Points on a hilly landscape, in no order, each with its height.
A ball rolls from a point to the lowest of its 3 nearest points, and stops where none of them is lower. Distance is the straight distance between rows; heights are no part of it.
q90 (h 3.42): [ 86  89 126 177  65 138  91 156 116 122 162 139  88 104 112 101 127 130
 140 123 149 134]
q842 (h 3.49): [104 104  98 146 141 125 167  40 207  78 138 116 204  52  99 133  99 161
 117 127 147 172]
q437 (h 3.19): [147 132 135 115  83 119 122 161  98 151 127 156  84 144 149 138 151 125
 125 149 110  84]
q101 (h 4.79): [196 135 119  80  74 115 130 122 117 145 127 178  75 157 167 144 133 116
 127 151  81  75]
q511 (h 1.81): [117  91 136 153  50 119 111 142 108 128 158 165  77 125 137 105 123 138
 131 125 124 108]
q444 (h 2.13): [102  86 150 174  39 120 108 147  84 131 148 156  63 132 132 102 133 140
 131 113 123 108]
q301 (h 3.79): [167 157 158  76 168 113 155 153  85 151  83 134 139 193 154 151 155 117
 110 143 105  97]
q477 (h 1.03): [ 95 156 124 128 175 151 119  88 160 108 168  70 181 115  98 128  93 130
 123 130 155 157]
q409 (h 4.21): [104 105  85 153 123 130 143 108 189  96 149 146 149  65 109 110 108 143
 138 122 142 156]
q981 (h 6.65): [ 64  83 120 219 114 141  77 151 139  98 147 107 111  75  64 100 115 130
 163 112 167 167]
q841 (h 3.75): [105 123 127 146 139 132 132 155 124 114 126 130 125 129 110 128 127 121
 144 138 139 123]
q692 (h 5.57): [162 154 169 108 126  95 156 214  63 196  76 125  95 181 172 132 206 137
 111  82  93 101]
q27 (h 5.13): [ 84 109 165 179 162 131  81 143  85 143 117  64 139 146 110 101 147 132
 125  81 160 177]
q567 (h 6.84): [ 61 105 144 202 159 142  79 118 123  97 146  73 138 111  67 107  99 131
 147 103 173 175]
q885 (h 3.10): [172 169 133  61 176 124 167 109 138 123 102 136 147 166 143 162 110 103
 108 152 101  92]
q611 (h 0.82): [113  89 120 159  59 124 107 133 127 113 161 164  92 113 136  98 114 137
 132 125 130 127]
q644 (h 6.79): [ 68  86 124 205 111 142  77 165 118 113 139 110 104  91  86 104 129 128
 156 114 163 153]
q351 (h 3.41): [ 93 144 141 157 184 154  76 114 128 134 161  53 179 125  91 113 128 123
 138 111 181 192]
q877 (h 4.36): [197 164 150  53 161 113 157 142  92 153  70 149 124 199 161 170 153 106
 119 158  82  76]
q843 (h 1.99): [118 160 136 118 195 156 103 128 124 156 149  65 201 152 118 129 143 109
 131 117 171 171]
q965 (h 3.12): [110 104 116 155  93 133 112 159 130 120 152 145 107 109 120 120 129 123
 142 134 137 124]
q320 (h 2.49): [107 137 150 132 170 137 123 130 104 124 131  96 151 160 118 124 120 120
 121 128 147 138]
q785 (h 2.40): [136  87 160 173  31 104 133 146  76 131 123 181  50 145 134  98 138 152
 135 113  95  79]
q686 (h 3.13): [ 89 149 132 152 178 160  94  99 143 117 168  58 177 119  88 119 100 126
 134 118 171 177]
q680 (h 3.27): [160 148 153  99 144 111 149 167  86 150  85 138 126 175 147 152 159 118
 126 149 112  95]
q669 (h 2.57): [136 124 156 135  51 119 119 159  73 161 126 155  62 154 151 126 156 139
 120 130 110  82]
q186 (h 5.29): [ 83 112 143 178 152 133 107 145 110 108 122  95 133 126  92 111 120 128
 142 122 157 150]
q711 (h 2.31): [128 132 153 138  87 124 119 191  75 168 108 134  86 144 144 131 172 134
 126 128 124 105]
q846 (h 2.18): [110  96 119 157  71 134 105 154 122 126 162 147  90 111 126 110 127 128
 136 133 134 124]
q436 (h 5.74): [162 132  91  88 138 121 166  89 195 108 116 166 148  89 137 148 116 125
 122 143 110 122]
q710 (h 2.21): [121 147 113 104 169 134 160  58 189 101 146 101 185 102 122 152  89 137
 102 131 127 134]
q7 (h 6.07): [124 106  89 138  82 124 133 105 169 114 155 173 122  80 142 103 108 143
 126 132 138 147]
q982 (h 4.64): [133 141 164 124 132 109 139 189  71 164  79 120 113 168 147 129 178 132
 121 113 113 115]
q575 (h 4.88): [154 112  98 115  74 116 133  98 157 119 146 185 106 102 159 107 107 143
 123 137 117 133]
q882 (h 5.02): [ 84  99  92 179 113 137 120 127 176  93 162 135 131  67  96 103 107 141
 150 116 152 156]
q831 (h 2.61): [160 102 149 145  39 100 134 132  87 130 122 187  58 157 149 109 135 140
 128 124  84  71]
q45 (h 3.50): [140 132 132 119 123 122 130 165 111 136 117 148 113 139 133 141 143 119
 135 152 123 102]
q36 (h 4.15): [154 117 104 110  84 122 132 122 154 126 150 179 107 113 151 127 120 126
 129 141 114 109]
q94 (h 4.75): [135 115 106 126 103 128 131 139 152 119 148 163 115 107 138 124 121 124
 135 140 127 115]
q671 (h 3.59): [ 88 110 105 156 151 135 155  65 196  79 154 105 179  67  95 125  93 152
 129 117 144 159]
q487 (h 4.78): [ 90 127 152 161 174 141  87 133  92 144 131  65 157 149 116 107 144 125
 125  92 170 179]
q34 (h 2.88): [128 116 139 135  73 127 115 165  95 150 134 148  85 135 140 124 150 132
 129 141 123  99]
q104 (h 4.40): [109 133 155 136 180 144  92 141  96 166 137  62 169 159 138 117 163 117
 119  89 161 173]
q322 (h 2.10): [152 151 135  90 170 123 152 128 131 120 109 136 139 158 133 150 113 111
 121 149 113  99]
q931 (h 5.35): [156 101 112 125  57 112 133 104 132 118 146 193  84 119 158 102 104 145
 127 133 105 118]
q928 (h 2.36): [113 110 160 159  41 119 115 159  69 154 128 146  53 142 141 112 153 146
 122 116 117  97]
q380 (h 5.09): [116 124 174 141 158 117 125 173  69 164  99  77 129 179 152 117 176 130
 106  61 123 144]
q383 (h 1.07): [108 156 137 136 201 162  87 127 134 151 148  57 210 126  98 124 142 109
 146 108 176 191]
q125 (h 2.93): [149 141 134 102 142 120 145 155 115 133 102 145 124 153 133 150 134 114
 133 154 111  97]
q800 (h 5.63): [189 109 118 112  52  97 144  95 116 120 117 201  65 147 168 107 111 144
 128 134  72  94]
q687 (h 3.80): [109 123 160 153 132 116 122 192  73 155  84 111 108 149 135 122 178 137
 125  93 127 133]
q548 (h 2.59): [115 182 117 107 200 168 125 102 185 124 165  54 223 107  97 157 109 131
 129 135 152 167]
q357 (h 4.02): [116 134 161 118 169 131 119 143  79 161 118  83 154 181 149 121 158 123
 112 101 144 149]
q572 (h 5.41): [213 167 111  35 151 125 164 118 141 135  88 168 113 163 157 176 133  93
 129 159  65  77]
q164 (h 6.06): [ 75  91 107 195 110 139  96 151 147  98 155 121 114  81  82 103 115 128
 157 115 156 153]
q994 (h 2.35): [111 160 137 115 181 149 117 110 123 138 149  80 177 155 120 130 116 118
 121 131 156 154]
q813 (h 3.23): [139 118 124 127  88 127 117 155 121 135 140 156  97 131 140 130 137 124
 137 146 120 102]
q369 (h 5.45): [138 118  89 122 110 122 146 110 178 112 140 167 132  85 134 125 113 132
 132 139 125 130]
q935 (h 3.01): [ 91 133 113 142 164 143 142  69 185  89 163  87 175  88 102 135  87 144
 120 119 142 151]
q77 (h 3.43): [138 141 163 106 168 120 140 147  78 151  99 108 144 188 149 131 149 121
 111 123 129 121]
q541 (h 3.09): [106 118 102 131 156 126 160  38 204  80 151  99 203  64 104 142  94 152
 107 125 141 159]
q716 (h 6.02): [ 70 111 145 190 157 137  88 131 105 113 128  81 138 126  84 105 116 130
 139 105 163 170]
q602 (h 2.51): [168 149 138  96 112 115 132 170  93 157  99 153 105 157 151 152 157 118
 128 157 102  84]
q683 (h 2.90): [158 132 147 115  59 112 122 151  81 159 127 160  69 160 161 137 154 132
 122 143  97  76]
q279 (h 6.83): [ 67  96 111 196 144 139 108 122 161  80 152 105 140  85  71 106 100 132
 157 109 158 161]
q78 (h 1.06): [151 145 148 111  87 113 128 184  74 174 103 143  86 155 156 145 178 132
 125 139 110  90]
q393 (h 6.19): [167 143 110  84 148 123 160 116 163 116 111 160 134 127 135 155 117 111
 127 149 101 101]
q461 (h 5.15): [101 126 148 171 193 148  54 136 116 162 145  45 177 124 107 112 161 114
 140  72 180 204]
q361 (h 5.26): [216 135  96  57  81 122 152  83 141 135 116 192  83 143 184 139 120 122
 126 147  65  96]
q116 (h 2.22): [112 174 126 115 188 164 106 114 150 138 160  61 206 130  99 137 120 120
 128 129 164 173]
q346 (h 4.08): [189 167 145  50 176 118 161 121 110 140  87 142 141 190 157 167 122  98
 108 158  92  90]
q908 (h 5.16): [ 62  97 141 210 143 133  79 158 102 114 119  85 120 115  73 104 128 130
 150 100 164 165]
q679 (h 3.69): [ 85 105 141 182 116 133  92 186  91 137 113 108 100 115 100 114 153 131
 141 114 152 143]
q795 (h 3.48): [ 99 116 108 149 151 130 149  95 181  86 148 121 156  84 100 125  96 138
 131 123 142 145]
q163 (h 4.47): [108 124 146 153 131 127 123 175 100 133 113 124 115 135 117 127 143 125
 140 131 139 122]
q166 (h 5.61): [179 126  88  94  77 118 146  68 168 124 125 193 106  98 165 121 108 145
 119 145 106 135]
q811 (h 2.56): [107 132 112 122 161 134 157  60 190  92 152 100 179  91 112 142  88 143
 112 127 137 140]
q515 (h 4.29): [194 149 119  68 114 122 141 142 123 148 109 167  99 155 162 161 144 104
 133 163  84  77]
q834 (h 4.39): [133 134 173 114 156 107 143 175  70 165  87 101 131 188 160 124 180 129
 107  88 116 126]
q594 (h 1.18): [126 148 127 103 171 129 147 108 144 110 128 119 155 143 121 141  99 120
 117 141 129 116]
q760 (h 1.94): [151 175 137  70 183 141 148 100 140 130 135 107 172 166 136 150 101 110
  98 149 130 117]
q235 (h 6.08): [ 66  95 128 201 143 135  92 142 126  99 137  95 126  97  72 106 110 125
 157 112 164 161]
q580 (h 5.27): [135 123  97 112 147 123 172  70 196  99 125 141 169  76 121 144 107 137
 120 133 124 136]
q175 (h 3.68): [178 155 134  71 153 118 151 144 114 135  90 156 120 168 149 163 138 103
 129 160  94  79]
q862 (h 1.93): [123 147 144 113 170 133 137 126 110 129 120 106 151 171 131 133 119 116
 120 138 136 125]
q411 (h 3.63): [158 120 121 111  73 118 125 134 126 135 148 175  88 132 154 128 128 126
 129 144 105  99]
q809 (h 4.91): [208 152 104  46 132 123 155 117 151 137 104 172 108 147 159 167 133  98
 132 160  76  79]
q190 (h 2.07): [101 120 114 148 150 131 140 126 156  96 139 127 140 109 103 125 107 126
 142 131 138 126]
q310 (h 4.93): [ 83 100 118 177 115 139 111 159 133 110 143 127 114 100  92 112 124 124
 155 127 149 136]
q53 (h 6.20): [191 140  86  66 117 122 158  87 181 127 112 184 122 100 157 146 121 121
 126 144  98 115]
q480 (h 4.35): [ 81 104 150 188 147 128  97 166  87 128 104  93 120 130  95 111 145 133
 138 101 156 157]
q955 (h 1.74): [115 165 118 107 177 149 136  81 170 115 165  78 187 118 115 144  87 130
 109 140 141 142]
q836 (h 6.45): [174 133 105  84 118 119 146 120 159 126 124 170 115 120 151 152 126 111
 130 150  98  96]
q873 (h 2.11): [132 187 112  78 193 159 134  92 178 132 157  71 213 120 119 164 101 124
 108 146 144 146]
q815 (h 4.69): [ 85  99  85 178 124 130 137 103 196  87 159 133 154  44  94 103 102 151
 144 115 156 172]
q370 (h 3.02): [ 98 118 147 165  92 128 103 194  80 158 107 121  88 127 124 120 170 139
 133 116 141 128]
q655 (h 3.64): [102 119 164 153 157 123 118 163  80 142 100  93 129 162 120 118 153 131
 126  98 141 147]
q732 (h 3.38): [137 148 166 135  65 111 127 190  56 194 102 135  54 152 162 122 182 151
 118 107 112  94]
q154 (h 5.56): [215 136  95  52  75 120 163  46 144 132  97 201  84 129 188 126 112 136
 128 148  67 121]
q893 (h 4.81): [130 114  83 130 120 121 159  84 198 101 130 159 163  55 121 122 113 148
 127 133 137 153]
q651 (h 2.76): [122 133 156 128 159 127 133 153  85 137 102 111 136 168 129 132 142 122
 124 132 131 123]
q544 (h 2.09): [148 160 121  77 177 131 167  76 174 110 128 115 163 131 134 158  93 117
 101 139 114 109]
q211 (h 0.22): [109 133 127 129 165 130 142 117 146 100 134 114 148 127 110 135 103 123
 129 136 132 122]
q910 (h 6.04): [176 129  83  86  76 122 155  44 173 122 112 192 124  73 156 124 112 149
 112 156 116 154]
q425 (h 5.55): [199 128  94  71  79 117 145  70 151 131 116 199  87 125 177 125 110 136
 122 146  82 120]

Two balls start at each pair of points below. Name the first point that both come to, or write never.
q567, q27 -> q480
q425, q931 -> q411
q716, q655 -> never
q235, q186 -> q480
q834, q380 -> q651
q166, q7 -> q34
q836, q800 -> q444
q163, q813 -> never
